Points on a hilly landscape, in no order, each with its height.
A ball rolls from a point to the lowest of its 2 nearest points, and stops where none of them is lower. Distance is the straight distance between rows; heights are no part of it.
z_904: [  4 -11  27   7   2  -5 -52 -21  -8 -31 -29  33  -8   3  13 -13  10   2
  14 -27  85   4  -3]  h=591
z_589: [  8   6 -13  14  -5  25 -10 -20  49  22  60   1 -13 -17  11  22  43  24
  21 -11  12 -15  19]  h=619
z_260: [ 10   4 -13 -13   2 -16  13 -17 -13 -20 -16  -9  13 -18   7 -20 -27  18
  -7  -4  22  25 -10]  h=217
z_275: [-14  48 -11   4 -22  -7   4   5  18  21  42  19  28  26  10 -15   5  23
  23  19 -12 -14 -22]  h=252
z_887: [ 12   4  -9   9  21 -14   2   0 -42  -5  18   5  41  33 -28 -21 -45   1
 -15  30 -29   7 -22]  h=543
z_922: [  2   8 -16   4  -4  -1 -36  -4 -25  -1  54  21  13  29 -19 -24  -8 -16
 -18  16 -33 -39   9]  h=629
z_937: [-11  17  32  22   6 -27  43   0  45  10 -15 -20  -4 -56  17 -15  -6  15
  51 -18  54  35  -6]  h=827
z_944: [ -7  37  -2 -47 -14 -39  68   5  23  40 -19 -27  40 -21  26 -18 -49  16
  29 -11  25  22 -37]  h=842
z_959: [ -6 -42  29  -3 -15  45 -73   0 -17  17   4  29 -22  43  -9  50  70 -28
   2 -10   0 -21  27]  h=422
z_527: [  4  11   2   9 -13   1 -50 -20 -25  -1  47  50  -4  26  -2 -25   1  14
  -2  -3   2 -39   0]  h=681
z_190: [ -5 -37 -10   8  11  32  26  26  12  -5 -30 -14 -48  -4 -23  32  21 -36
 -22   6 -46   7  19]  h=793
z_807: [ 16 -40  14   7  14  -5  11  33 -45  -4 -40 -20  17  20 -41  14 -38 -43
 -49  -1 -47  -8   3]  h=88
z_477: [-13 -32  37  -3 -22   5 -66  15 -63  -5  -5  36  17  52  -6 -11  14 -31
 -27   0   8 -35  12]  h=534
z_396: [  4  22  -2 -44  13 -48  60 -16  25  34 -32 -42  27 -36  14   2 -68  41
  19 -22  24  21 -24]  h=887
z_776: [-10  -2  -9  27  -9  26  -1 -22   3 -20 -12  -1  18  14 -10   9   9  -4
 -10  25 -12  30 -11]  h=114
z_873: [ 20  10 -41  -2  23  -3  22  39  -5  21  29  -4  15  -3 -15  -9 -31 -31
 -29  30 -54 -26 -19]  h=682
z_877: [-13 -16  17  20  -9  36 -40 -19 -27 -17 -11  18   7  32 -24  11   9 -15
 -21  24 -23  20  -5]  h=242
z_313: [ -9  28  -6   0  -4  -9 -21  -2   6   4  35  59  10 -14   5 -32   1  13
  17 -18   9 -20  -4]  h=740
z_715: [  5 -16 -32  -1  24  16  42  29  -4  -3 -38 -17 -32  -5 -20  17 -15 -32
 -21  13 -48   2  -5]  h=826
z_158: [-15 -66  -1 -15  11  32  29  36 -20  -1 -43 -14 -27  19 -27  36  12 -52
 -46  -1 -62   0   9]  h=744
z_587: [ -3  -2  -1  16 -19  51 -41 -32   3   8  52  29 -17  30  -2  21  32  27
  11  10 -15  -6   4]  h=800
z_62: [ 30  -9  13  13  24 -22  15  27 -52  -1 -24 -10  23  -3 -37  -6 -57 -19
 -34   3 -39   3  -4]  h=251
z_724: [ -7  23  -2   0 -14  10 -22 -34  38  19  65  26 -13 -10  21 -13  26  40
  36 -14  38 -19  -2]  h=676
z_21: [  0  33 -25   1  -1  -2  17  12   4  26  49  -4  44  29   1 -23 -30  10
  -8  37 -32 -11 -38]  h=418
z_833: [ -2  30   4  19  -8  -5   2  -2  17  -5  -3  15 -13 -32   9  -6  19   9
  29 -17  35  14  -4]  h=687
z_241: [  6  28 -27   0   6  -6  41  14  20   4 -22 -40 -13 -22  11   4 -29 -10
 -16  25 -30   5 -19]  h=846
z_192: [  5  25 -19  -9   4 -18  62   8  36  17 -23 -45   6 -30  18  -7 -24  16
   6  14   5  19 -19]  h=818
z_734: [  5  -3  20  22 -14  51 -57 -37   1   3  36  22 -32   9  14  15  60  18
  29   7  37  -7   5]  h=776
z_811: [ -8 -20  14  18  -6  45 -50 -10  -4 -10   8  22 -25  17  -5  41  56 -18
   2  -3 -15  -7  16]  h=299
z_913: [-10 -38  13 -29 -21  22 -54  18 -31  19  12  24  -7  47 -17  31  50 -35
 -20 -10 -29 -41  40]  h=558
z_53: [  4  -5   3   8   0   9 -50  33 -20   3   7  38 -12  26 -25   5  13 -20
 -22  -9 -41 -27  25]  h=678
z_631: [  8  41  20   9  -4 -22   6 -28 -13  12 -24  -2  43   7  -5 -16 -53  41
  11  11   8  36 -21]  h=483
z_726: [ -6  29 -28  -6  -1   8  43  11  17  16  11 -14  38  19   9  -1 -18   8
   2  44 -25  11 -34]  h=370
z_5: [ 27  10 -11 -21  33 -39  49   8   3   2 -48 -36 -19 -36   8  13 -73  34
  -4 -17  -9  12  -7]  h=732
z_540: [-14  47  14   6  -9 -14  -5  -5  -6   3  15  25  42  19  14 -34 -31  32
  17  13   3  11 -27]  h=414
z_719: [ 39   3   2   1  27 -42  24  17 -37  13  -7 -21  38 -11 -24 -20 -79  13
 -26   7 -36  15 -12]  h=323
z_417: [ -7  30 -12  -4  -4  -4  37  23  50  18  15  -8  10 -23  15  -6   1  17
   8  -3   9  21 -11]  h=775
z_154: [ 13 -20 -22 -10  -5  37 -34 -20  -6  22  41  -1 -20  16  -4  45  37   0
  -3 -13 -53 -45  33]  h=550
z_381: [  7 -14 -34 -12  -1  28 -16 -14  10  -7  40   1  -8  12  -8  16  36  -8
  -7  13 -32 -24  13]  h=473
z_633: [  1   4  14  -5  23 -38  47 -20  25  -4 -30 -28 -12 -64  17  -6 -28  17
  29 -23  38  37  -1]  h=854
z_957: [  8 -41 -15 -13  -1  42  -9   2  -1  22  13   1 -42   6 -12  49  53 -27
 -12  -4 -59 -30  31]  h=612
z_682: [ 34 -20  -7 -26  37 -43  30   7 -36  -7 -54 -36 -14 -12  -8  14 -69   2
 -24 -21 -26   4   9]  h=698
z_432: [ 18   1 -42  -7  36   3  45  31  -6  -4 -31 -40 -18 -11  12  19 -38 -22
 -25  26 -43 -15 -22]  h=849
z_155: [ 27 -39   5 -25   6 -35  10  -5 -45 -13 -68 -36  -6  -1 -19   6 -37  -1
 -26 -19  -5  11  22]  h=666
z_788: [ 15 -20  13  -5  -3 -14 -10 -23 -14 -29 -39 -19  -3 -15  -1  -1  -5   5
 -11  -8  30  30  13]  h=298
z_711: [-21  42   5 -32 -13 -48  46 -18   5  25  -4  -4  52   0   8 -24 -59  30
  32  -3  22  16 -30]  h=894
z_444: [-18  26 -34 -21   4 -29  18 -12   9  10  27   7  26  -7  14 -35 -32   9
  11   4   5 -22 -25]  h=382
z_730: [ -9  36  30  10 -14   0  13   9  54  31  40  10   6 -39  38   4  37  19
  58 -11  35  18   0]  h=697
z_854: [-22  29  12   2 -25 -13  13 -38  28   9   5   4  23  -8  12 -37 -27  34
  30 -12  67  14 -36]  h=643
z_829: [  2  -5   6  14  11   1   2 -22  37 -25  24 -21 -20 -27   7  12  46 -13
  34   0  42   8  25]  h=508
z_542: [-18  37  18  -4 -25 -12  34  -2  49  31  10 -12  27  -6  19 -21   2  24
  39   1  48  31 -24]  h=709
z_414: [ -2  -4   5  30   6  32 -27  -2  31  -7  10   5 -25  -8   4  23  45  -9
   2   2  -4   0  23]  h=409
z_494: [ -9   5  21   7   7 -13 -38 -29 -15 -39 -21  15   7  30  -2 -20 -12  23
   6  -3  49   6  -7]  h=535
z_653: [  9   6  15  28  -5  21 -13 -20  38   4  64 -22 -19 -34  15  19  60   9
  42   5  34   1  18]  h=568
z_119: [-13 -60  20 -33 -25  18 -14  31 -21   7 -25   1 -18  31 -10  35  58 -47
 -26 -13 -21 -26  36]  h=576
z_398: [ -4 -33  41  10 -10   6   0  17  -7 -26 -62 -17 -41 -11   7  10  16 -21
 -16 -14   3  10  31]  h=559
z_301: [-17  30  33  20  -8   3 -22 -26  13  -1  17  38  -5   1  27 -20  16  29
  58   4  76  10 -42]  h=764
z_720: [ 10 -30 -12   9 -10   9  13  24 -33 -13 -24   0   7  19 -32  13   0 -36
 -41  -2 -33  -9   8]  h=286
z_245: [  2 -14  12  11 -19  17 -50 -23  -8 -13  23  26 -19   7   1 -13  40   6
   2  -7  42  -7  10]  h=748
z_725: [ -8  29  36  40   4   5   2  18  34  10   8  18 -26 -43  30   9  33  17
  44  -5  32  24   7]  h=636
z_718: [  2  16 -17  16  12  13  16  17  44   3  18  -8 -28 -13  16  27  40   1
  20   5 -31  -2  14]  h=506
z_499: [  0 -10  26   7 -11  18 -77  15 -33   0   6  46 -15  36  -8  -3  15 -19
 -16  -5  -1 -36   9]  h=613
z_993: [  1  13  14  19  14   0  28  11   8   3 -47 -17  -7 -17 -11  10 -14  14
  -2  11 -16  46  -1]  h=384
z_832: [ 16  18  -9 -27  33 -47  31  10  -4  20  -6 -24  35 -19   7 -23 -82  20
 -15 -10  -8  16 -19]  h=394
z_955: [ -8 -29  12   3 -20  10 -22  14  -7 -28 -28   0 -21  -4   6   3  34 -18
 -15 -27  18 -10  31]  h=459
z_24: [  6 -47 -20 -18 -16  18   6  16 -22 -10 -13  -5 -12  16  -6  17  33 -31
 -39  -7 -21 -27  21]  h=424
z_429: [ -9  21  24  27   4  -6 -14 -22  21 -15   5  27  -3 -23  14 -21  18  20
  46 -32  86   8 -12]  h=734
z_445: [ -4  11 -38  -2   8  22  16  -4  23  -3  14 -11  16   4   4  11   3   1
 -18  32 -29  13 -10]  h=256
z_555: [  9 -28 -15 -10   4  12  19  -2   3 -28 -19 -29 -18 -22   6   5  12  -4
 -25   5   7  17  13]  h=376
z_826: [  0 -34  11   2   7 -10  22   9 -29 -23 -69 -31 -23   6 -18  23  -9 -15
 -15  -9 -11  17  26]  h=623
z_263: [  4 -15  -5  -4   9 -10  22  -5  17 -29   0 -33 -19 -36  19  -1  23 -10
  12   4  35  24  13]  h=442
z_735: [-21  28   6  10 -10 -13 -31 -35 -14 -15  10  24  19  27  -3 -28 -25  32
  22  13  29   5 -22]  h=482
z_7: [-16  16   1  11 -11  16 -32 -34  16 -11  51  26  -7  17   9 -18  25  37
  19   9  37   2  -4]  h=713
z_399: [-38  35  -5 -15 -24 -18  18 -30  19  15  46  21  26  13  18 -45 -18  33
  22   3  38 -13 -36]  h=542
z_508: [-21  34  12 -14  -9 -32  56   6  46  31 -18 -11  14 -36  23 -24 -22  20
  44 -23  43  27 -23]  h=774
z_625: [ -6 -14 -43 -12  21  31   5   3  16   2  18 -10 -10  -4 -13  27  25 -24
 -19  28 -59  -6  -3]  h=374
z_954: [ 16 -15 -41   0  24  16  11  32 -29  -3  24   0  14   9 -10  12  -6 -36
 -41  24 -65 -40 -16]  h=633
z_781: [  9  25  -8   6 -10  -6 -17  12  17   7  23  47 -18 -19   5   2  34   4
  24 -31  19 -20  12]  h=745
z_161: [ -7 -50  -3  -7  -4  28   0   5  17  -3   0 -19 -50   6  10  40  61 -38
 -10  -5 -23 -22  44]  h=677
z_278: [-11 -64  15 -16  -6  16  30  24 -30 -14 -78 -36 -12  13  -8  32   7 -46
 -36   1 -36   2  17]  h=685
z_281: [-16  18   9  -9  -3 -41  -3 -50 -21  -2  10  10  28  21  -1 -46 -63  43
   7  -3  41   5 -25]  h=537
z_280: [-10  20  13  32   7  13  20  12  45   2   6 -17  -8 -24  20  23  40   5
  37  15  -2  32   4]  h=575
z_378: [ 10  33  26  19  -4 -23  17 -18  13   9 -44 -29  25 -20  -5  -5 -31  32
  27 -12  21  38 -14]  h=457
z_547: [ -5 -36  32 -16 -21 -11 -48  10 -30 -28 -36  16  -7  13   4 -13  13 -23
 -23 -23  37  -9  18]  h=293
z_351: [  9  -6 -27 -32  36 -44  14   9 -11 -18 -17 -23  14 -19   3 -30 -64  -4
 -25  -9 -13 -15  -1]  h=359
z_515: [  9 -23 -38  -6   6  23 -25   3 -23   1  44   8  12  27 -21   6   9 -32
 -32  14 -45 -47  10]  h=563
z_357: [  6  13 -32 -14  16 -32   5  18   5  -6  15   1  -3 -20   3 -29 -25 -21
  -9  -4 -16 -20  -3]  h=170
z_982: [ -5 -25  17  -6 -18  -5 -42   3 -59 -26 -13  29  18  29 -10 -24  -1  -9
 -22  -3  16  -4   7]  h=436
z_648: [ 15   3 -12   3  15  -4  10  18 -15  -8 -23  -8  11  -6 -16 -10 -31   2
 -28   3 -25  24   3]  h=311
z_52: [-11  45  -4  23 -10  11  -6  17  21   6  17  24   6  19 -10  -1  14  15
  11  12  -4   6  -7]  h=405
z_803: [  9 -34  -4 -18 -18  15 -25  -5   3   0  18  -2 -41  -1  -2  25  71 -19
   0 -19   7 -35  43]  h=741
z_797: [ 12 -20  14  15   6  -3 -35   4 -62 -15   4  22  33  36 -30 -26 -25 -15
 -26  15 -13  -1  -4]  h=500

Where does a ball stop that starts at each point below?
z_734 | z_260
z_432 | z_547
z_161 | z_445
z_682 | z_547
z_241 | z_357
z_937 | z_357
z_633 | z_357

Call two points neighbours if one is among the 2 nearest of the other. Go from one point of each pair to the other, from neighbour to neighbour, staying as low as possible. Name the highest point that can't be avoided.
z_445 and z_275 | z_21
z_357 and z_807 | z_832
z_807 and z_260 | z_648
